A landscape with many peaks, sampled at points; each row gives a point and its height.
A climber steps from a point to the highest of its 2 nearest points, and stops where none of them is higher. Distance is the straight distance between rows; heights are no part of it.
z777 height 316: [-14 -28  -4  20  -3 -17   6 -55   9 -24  35   8  15  17 -11 -18 -27  15
   6   6]
z364 height 489: [ -6 -28 -14  12  16   7  18 -15 -14  -5  31  -3 -40 -12   3 -49   3  30
 -38  25]
z172 height 635: [ 23   7 -13  22   9 -37  14  -9   0   5  11   9 -12  17  -4 -30   2  11
  -8 -13]
z104 height 446: [ 15 -22 -18  -4 -24  22  -4 -34  19 -17  60  29 -16 -11  26 -44 -16   9
 -47  31]
z693 height 588: [ -8 -36 -42 -19   6 -18 -19 -45 -23  24  25   8   6  29   4 -32   6  23
 -39  14]
z704 height 411: [ 29 -56 -14 -12 -15 -25  23   1  12 -15  19 -30  22   0  17 -31  16 -17
 -20   1]
z897 height 178: [-18  22  15   8   1  51 -23  -3  16   0  31  32   3  14 -26  32 -19  -9
  11  18]
z774 height 286: [-37 -12 -20   2   5 -21  10 -38   9  -3  30  -2  -4  -2 -20   9 -23   8
   1  20]
z700 height 379: [  2   1 -22   9   0  20   3  -6  24 -14  34  -1 -27  32  23 -11  -5 -15
 -13  29]
z102 height 584: [ 32 -27 -21 -14 -44 -40  13 -24  -9  18  -2 -19  13  12  26 -19  44 -23
  -8 -15]
z651 height 393: [-18  -8 -12  -6  30 -11   3   6  -7  21 -22  -4  -5  10 -20  26   2   6
  -3 -10]
z269 height 592: [ -2  19  16  17 -12  10   2 -10  46 -12  11  16 -12   8  25  11 -36   0
   1  13]
z318 height 504: [ -1  11  20  -1  34  30 -11  -2  19  12  34  -6 -17  -8 -34  -2 -27  15
 -24  26]
z654 height 147: [-13   8  19  26  20  16   0  -3 -14 -10  -8   4   6  12 -33  25 -24  18
  37 -15]
z307 height 213: [  3 -58 -38   1  -1 -29  10 -60 -26  13  24 -23 -12 -10  -6 -30  19  12
 -11 -11]
z757 height 243: [-15   3  41  -1   8  17 -17  28  -1 -17 -11   0  11   3 -19  29 -42  -2
  25 -21]
z264 height 358: [  9  11  34  -4  11  17 -14   9 -28  14 -43 -25 -14 -13 -29  25  38  -7
  37 -41]
z18 height 196: [  2   2  15 -19  24 -25  27  47 -18  17 -27  12  11  -1  -3   6  22 -34
   1 -34]
z111 height 151: [-40  14 -13  22  25  -9 -27  34  -4  11 -48  14  -9 -16   8  20   8  18
  27  -9]
z548 height 459: [-39 -17 -26   1   5  -6  -8  49  16  -8 -18  27  10 -24  49  15 -12  -8
   6  -7]
z39 height 612: [  5 -14 -50 -14 -17 -33 -26 -36 -16  17   6  -6   9  30  14 -17  32   5
 -25  19]
z624 height 306: [ -1  -7  -8  -7  -1 -37  38  13  21 -10   9 -17  20 -23   2   0  20 -28
  17  -3]
z977 height 317: [-14 -21  -5  -3   9 -22  -6 -18 -19  17 -37 -20 -17  -7  10   9  26 -17
  -6 -18]
z23 height 322: [ 23 -22  -5   7 -17  -8  20 -19  54 -25   9 -18  13  25  27  -7 -12   9
 -37   5]
z253 height 771: [ 39   7  29  -3   4  -1  49   5   6 -20 -19 -30  17   4  -9   4   2  13
   3  -6]
z968 height 308: [ 30  -9  16 -15  22   0   2  19   3  22 -43 -44  -7   3 -28  19  34   2
 -21   6]
z888 height 799: [-16  11 -24 -10 -14  -2  11   4  25   2   0  11   7   9  21  24 -14   6
  12  18]
z767 height 350: [-14 -46 -36  -6  -4 -26  -7  31   0   1 -16  17  21 -26  46  -3   9 -21
   7 -38]
z171 height 598: [-18  -2 -16  -8   1  -3  17  44  15   2 -36   7  15 -18  23  30  -2   0
   8  12]
z864 height 36: [-35  26  -5  20  -2  58 -42  43   8 -19  -9  34   4 -49   4  30 -24  15
  48   6]
z794 height 488: [ 37 -12 -35  15 -18 -26  -8 -32  25  -5  47  10  18  25  19 -36  -3   6
 -14 -17]
z580 height 419: [  5  -8 -23  12 -28  17 -15 -32  46 -15  56  23 -20  30  33 -19 -25  -4
 -27  10]
z447 height 315: [ 23  37  25  14  -8  45 -18  19  14 -10   7   8   3   4 -34  14 -27  15
  55 -10]
z462 height 207: [-12  17  35   4   3 -15  -7   0 -44  15 -55 -10  12  -5 -21  25  37 -29
  17 -53]
z236 height 441: [-34   9  -7  -3 -29  10   9 -22  21 -24  32  63  19  27  11  12 -37  -8
  15   6]
z412 height 277: [ 18 -25 -13   0  -6 -14   6 -27   9 -39   3 -25  -3  15  25 -26   2  27
 -26  -7]
z965 height 445: [ 24  15  12 -30  -6  38 -14  26  -5   3  -3 -11   8  -2 -37  26  -7   7
  53 -11]
z213 height 92: [-25  21   2  13   3  28 -38  52  -9  -3 -32  13  -8 -29   3  14  12   5
  55  -3]
z279 height 239: [ -4   3  11   4 -13 -25  20  26  50  -8   3   0  28 -31  28   0 -13 -14
  10  -1]
z428 height 541: [ 22 -11 -28  13  -5 -23  26  -9  21  20  36  30  13  35  19 -26  -9   8
   1 -28]
z464 height 284: [-30  21  43  30 -17  39 -57 -13  37   5   6  44 -10  -8  16  38 -26 -17
  17   5]
z722 height 600: [ 10  -4 -27 -38 -13 -31   6  -4  25 -13   7 -29  22  17   7   3  12  -2
 -24  30]
z798 height 566: [  6 -20 -17 -25  16  -9  -4 -19  -7  15   8   4   9  10 -18 -29 -16  25
 -52  19]
z950 height 289: [ -5  30  22 -20  -8  24   5  45  29  23   9  22   8 -19  -8  28 -35 -16
  18   9]
z828 height 203: [ 34 -57 -13  -2  -9 -40  17 -37 -32  13  26 -21  14 -15   4 -53  10  19
 -35 -18]
z68 height 556: [-20  11 -11  -3 -20   2   0  13   3 -28  11  53  29  20  39  22 -39 -12
  21  -5]
z212 height 443: [ 19 -42 -22 -18 -16 -20   6 -11   7 -11  51 -15  12   0   5 -41 -20  -2
 -33  10]
z847 height 222: [ 11  35  36  20  -8  49 -31 -14  43 -20  12 -11  -3  -5 -37  23 -19  22
  29   7]
z133 height 353: [-28  26  -3 -22   6  13  -2  53 -12  13  -6  29  16 -33   0  25 -20 -14
  29  -4]
z258 height 656: [  4  23 -23   7   0  16   3 -13 -18   7 -18   1 -23  22   3  13  17   2
  28  30]
z93 height 231: [-34 -16 -21  10  24 -17 -19  17  -2   7 -56 -10 -14   2  21  21  39 -13
  14 -20]
z956 height 307: [  1  15  16  31  32  11 -11   5 -20  -9  10 -26 -30  -6 -43  -1   2   7
  16  14]
z518 height 370: [-20  10 -21  18  -8 -26   4 -27   3 -17  35  44  19  26   0   4 -27   2
  16  -2]
z87 height 255: [-10  44  49  29 -20  28 -25  27   8 -16 -15  38  24 -38  11  29 -49  16
  22 -27]
z699 height 542: [ 20   8   2  -1  -4   8  38 -10 -11  18  21   9 -21  10  -8 -28 -14   1
 -34  22]
z874 height 663: [ 11  18  22 -28 -12  36  -3  44   5 -23 -33 -10  32 -18 -15  48 -17  10
  42  -8]
z928 height 376: [  4  17  32  16  22  -7   1  -2 -41  12   2 -38 -31 -12 -35 -16  27 -23
  -7  -4]
z107 height 540: [ -4  -3  10   2  26  12  12 -14  -6   8   5  -3 -10 -13 -32 -12 -28  38
 -58  23]
z148 height 583: [ 37  13   7   0   1  -7  55  -5  -4  21   7 -15  15   6  -2 -11 -20   5
 -25   2]
z228 height 399: [  9  -7  23 -18  13  23  13  15 -18  -3 -40 -41  -4  -4  -4  17  40 -33
  -3  -6]
z159 height 204: [  8  14  12   9  28  28 -13  25  45  -4 -15 -20  -7  -9 -17  15   0  18
  24   2]
z282 height 397: [  3  21  41   4   0  36 -12  44  10 -17 -29  22  36 -36 -10  29 -41   2
  25 -21]
z334 height 607: [  4   2  32 -11  -3  18  -7  -1 -26   9 -42 -57 -24 -23 -24  17  64 -18
   8 -18]
z373 height 262: [  6  22  28 -21   8   0  -1  39 -39   7 -47   8  25 -10   1  17  22 -26
  20 -32]
z637 height 238: [-15   0  -7  12   7 -11   1 -36 -39   4  -2 -32 -35 -12 -11 -18  25  16
  -7  30]
z547 height 461: [ 44 -18 -22  -2 -37   1 -12 -35   7 -16  57  13  16  17  12 -51 -25  13
 -37   7]
z434 height 408: [-11  42 -17   5   0   0 -12  16  -8   8  -6  26  16  -2 -16  16   4  23
  41   9]
z250 height 329: [ -7  -2 -23  11   4   5   2  -7 -15 -11  13  11 -44  40  13 -24  25 -13
  -3   2]
z310 height 264: [-21 -18 -11   8  13 -10  16  -6  -8  -3  18   5 -32  24   7  -5  -4 -34
  17 -11]
z174 height 227: [-15 -35  -8   8 -13 -26   7 -51 -32   1  10 -40 -25 -27   6 -32  35  -3
 -17  -3]
z217 height 513: [-20  20 -31  10  -3  -6   7  -4 -11  11 -32  19   6   6  25  18  29  20
  43   1]
z505 height 385: [-24 -13  -5 -24  -9 -37  11  15 -18  -4 -11  -2  27  -7   6 -13  35 -34
  18 -16]
z893 height 374: [ 10 -26 -16  -2 -28  17  -6 -18  62  -6  24   3   4  14  41   6 -33  -2
 -37   4]
z255 height 514: [ 23  -9   4  -4   4 -15  23   8 -36   3  21  -1 -30 -11   7 -55  -3   9
 -44   8]
z649 height 263: [ 22   1  -1   2  24   4   9  16  32   5 -13 -32 -15   2   1  13  14  17
 -19  15]
z582 height 221: [-13  10  51  16   1  79 -47 -20  40   1  19  26 -19   7 -13  30 -21 -12
   3   1]
z679 height 249: [ 20 -26  -7  11  -7 -25   6 -40 -34  -7 -21 -24 -10   8  21 -31  20  29
 -41  -2]
z616 height 426: [-20  22  -6   3 -25  20   0  20 -27 -30 -27  47  23   7  23  21 -26   1
  21  13]
z214 height 455: [-17  15   5  -7  22   2  -3   0  20  25   3  12   0   3 -33  22 -21  15
  -6   9]
z597 height 444: [-25   0  -7  -9 -17 -23   7  38 -11  11   6  24  24 -13   8   8  -3 -22
  25 -14]
z963 height 260: [-36   7   4  11  23 -14   1 -27 -17   0  13 -24  -9  -4 -34   1   9   4
   5  24]
z356 height 535: [ 11  37   5  15  15 -35 -16 -22 -15  11   2 -10  -9  23 -22 -16  19  -7
  11   0]
z9 height 658: [ 16 -16 -35 -13 -14 -38  -2  -8  17  22   2 -17   7  13  23 -12  35 -12
 -16  13]
z390 height 237: [ -1   0  14 -33  20  17  14  38  10  11   2  -3   1  -2 -29  18 -20 -29
  14  -2]
z923 height 491: [ 36   5  12 -17   2  -6  14   2 -32 -11 -17 -24 -16 -19   8 -42  19  17
 -59  32]
z297 height 482: [  5   0  10  -6 -20 -44   8 -16 -37   1  -3 -12   8  14   6 -17  39 -39
 -11 -23]
z180 height 343: [  8  29  -1 -17  10  12 -11  30 -20  10 -29  11  13  15 -19  21  17   2
  32 -10]
z870 height 405: [ -9  26  37  25  -5  31 -14   7  48  -7  -4  29  -3 -24  18  33 -31   4
  24  -8]
z823 height 460: [ 28  -5  29 -27  10   2   1   0 -43  18 -38 -41 -17  -1  -8 -20  44  -5
 -60  15]
z460 height 430: [ 17  -1  28  -5  15   5  -4 -13 -64  21 -19 -26 -44 -13 -23 -32  27   4
 -41   3]

Call two points neighbours if one is among the 2 nearest of the other. Go from one point of each pair to the other, from neighbour to neighbour, staying as high as possible. Name the lowest point that can't be avoided.
z282 and z597 -> z87
z253 and z334 -> z649
z9 and z597 -> z505

For each start below, name the point where the climber stops.
z111 -> z9
z956 -> z253
z897 -> z9
z307 -> z68
